The views of a scene show one set of named points, each view turned or mirrored, and shifted as a whole, with a little noise and some points left out.

Scene 1
View 1
Q175: [  9 -23 -13   4  13  14  22 -46]
Q378: [ 11   1 -12 -21 -20 -12   1 -37]
Q10: [  1  -6 -23  34 -28  14  14 -69]
Q293: [ 10   0 -11 -11 -13  -6   2 -33]
Q21: [ 15  18   2  -2 -35   1 -11 -16]
Q282: [ 18   9   6 -13  -3  -1  -9   1]
Q824: [ 14  14  -4 -47 -26 -33  -9 -21]
Q816: [ 25 -12   5 -10 -12  17  16 -34]
Q884: [  7   8 -14 -21 -18 -20  -5 -28]
Q60: [ -4   5 -24   3 -11 -14  -3 -43]
Q908: [ 25 -42  -7  10 -12  37  50 -84]
Q89: [  3   6 -12 -23  -1 -24  -6 -20]
Q827: [ 11   8  -9  10 -18   6  -3 -27]
View 2
Q378: [ -3  13  -4  17   0  12  -5 -18]
Q175: [ 10 -16  13  20 -24   6  -4 -55]
Q908: [  3  -6  37  18 -29  11 -25 -78]
Q60: [ 34  15  10  15   5   3  12 -20]
Q293: [  9   8   0  13  -4  11  -1 -21]
Q282: [ 18   5 -12   2 -29  19   7   6]
Q827: [ 27  18  13   2 -11  12   1 -19]
Q824: [-18  17 -31  16   8  15  -3  12]
Q884: [ -1  24 -15  12   8  15   2   8]
Q816: [  1   4  12   7 -29  18 -14 -30]
Q89: [  6   2 -20  19   1   6  11  -3]
Q21: [22 30  8 -4 -9 20  0  4]
View 3
Q827: [-11   9  13 -19   6  39 -30 -12]
Q282: [-14 -14  26 -26  15  32  -8  15]
Q60: [-23  12  28 -21 -17  38 -23 -27]
Q884: [-15  -6  42 -30  -4  47 -14 -19]
Q21: [  4   0  30 -39  31  65 -21   1]
Q378: [-10 -14  37 -23  -8  45 -16 -24]
Q175: [-12 -20  -1   3 -22  11 -27 -26]
Q10: [ -6   9   1  -7 -18  37 -40 -42]
View 4
Q378: [ 14 -11   0  -7  -9  16 -11 -19]
Q89: [ 24  -3  -7 -14  -6   6  10 -21]
Q293: [ 23 -16  -4 -10  -6  11 -13  -6]
Q21: [ 30 -16 -30   2  18  15 -20 -21]
Q816: [ 32 -19  16  -4  10  16 -33   1]
Q908: [ 24 -40  31 -13 -18  15 -58  40]
Q827: [ 30 -25 -24  -8   3   9 -21  -1]
Q282: [ 42  -5  -7  -9  28   5   0 -15]
Q10: [ 14 -47 -24 -12 -26  14 -49  28]
Q175: [ 33 -26  23 -23 -11   4 -26  27]
Q884: [ 16  -7 -12  -8 -10  14  -3 -23]
Q824: [ 13   8   1   0  -3  19   8 -47]
Q60: [ 17 -20 -22 -19 -22   7  -6   0]

In a view up to two points have been moved. Name them for each view, in the order of its rows, or write -.
view 1 -> Q908
view 2 -> Q60, Q884
view 3 -> Q21, Q10
view 4 -> -
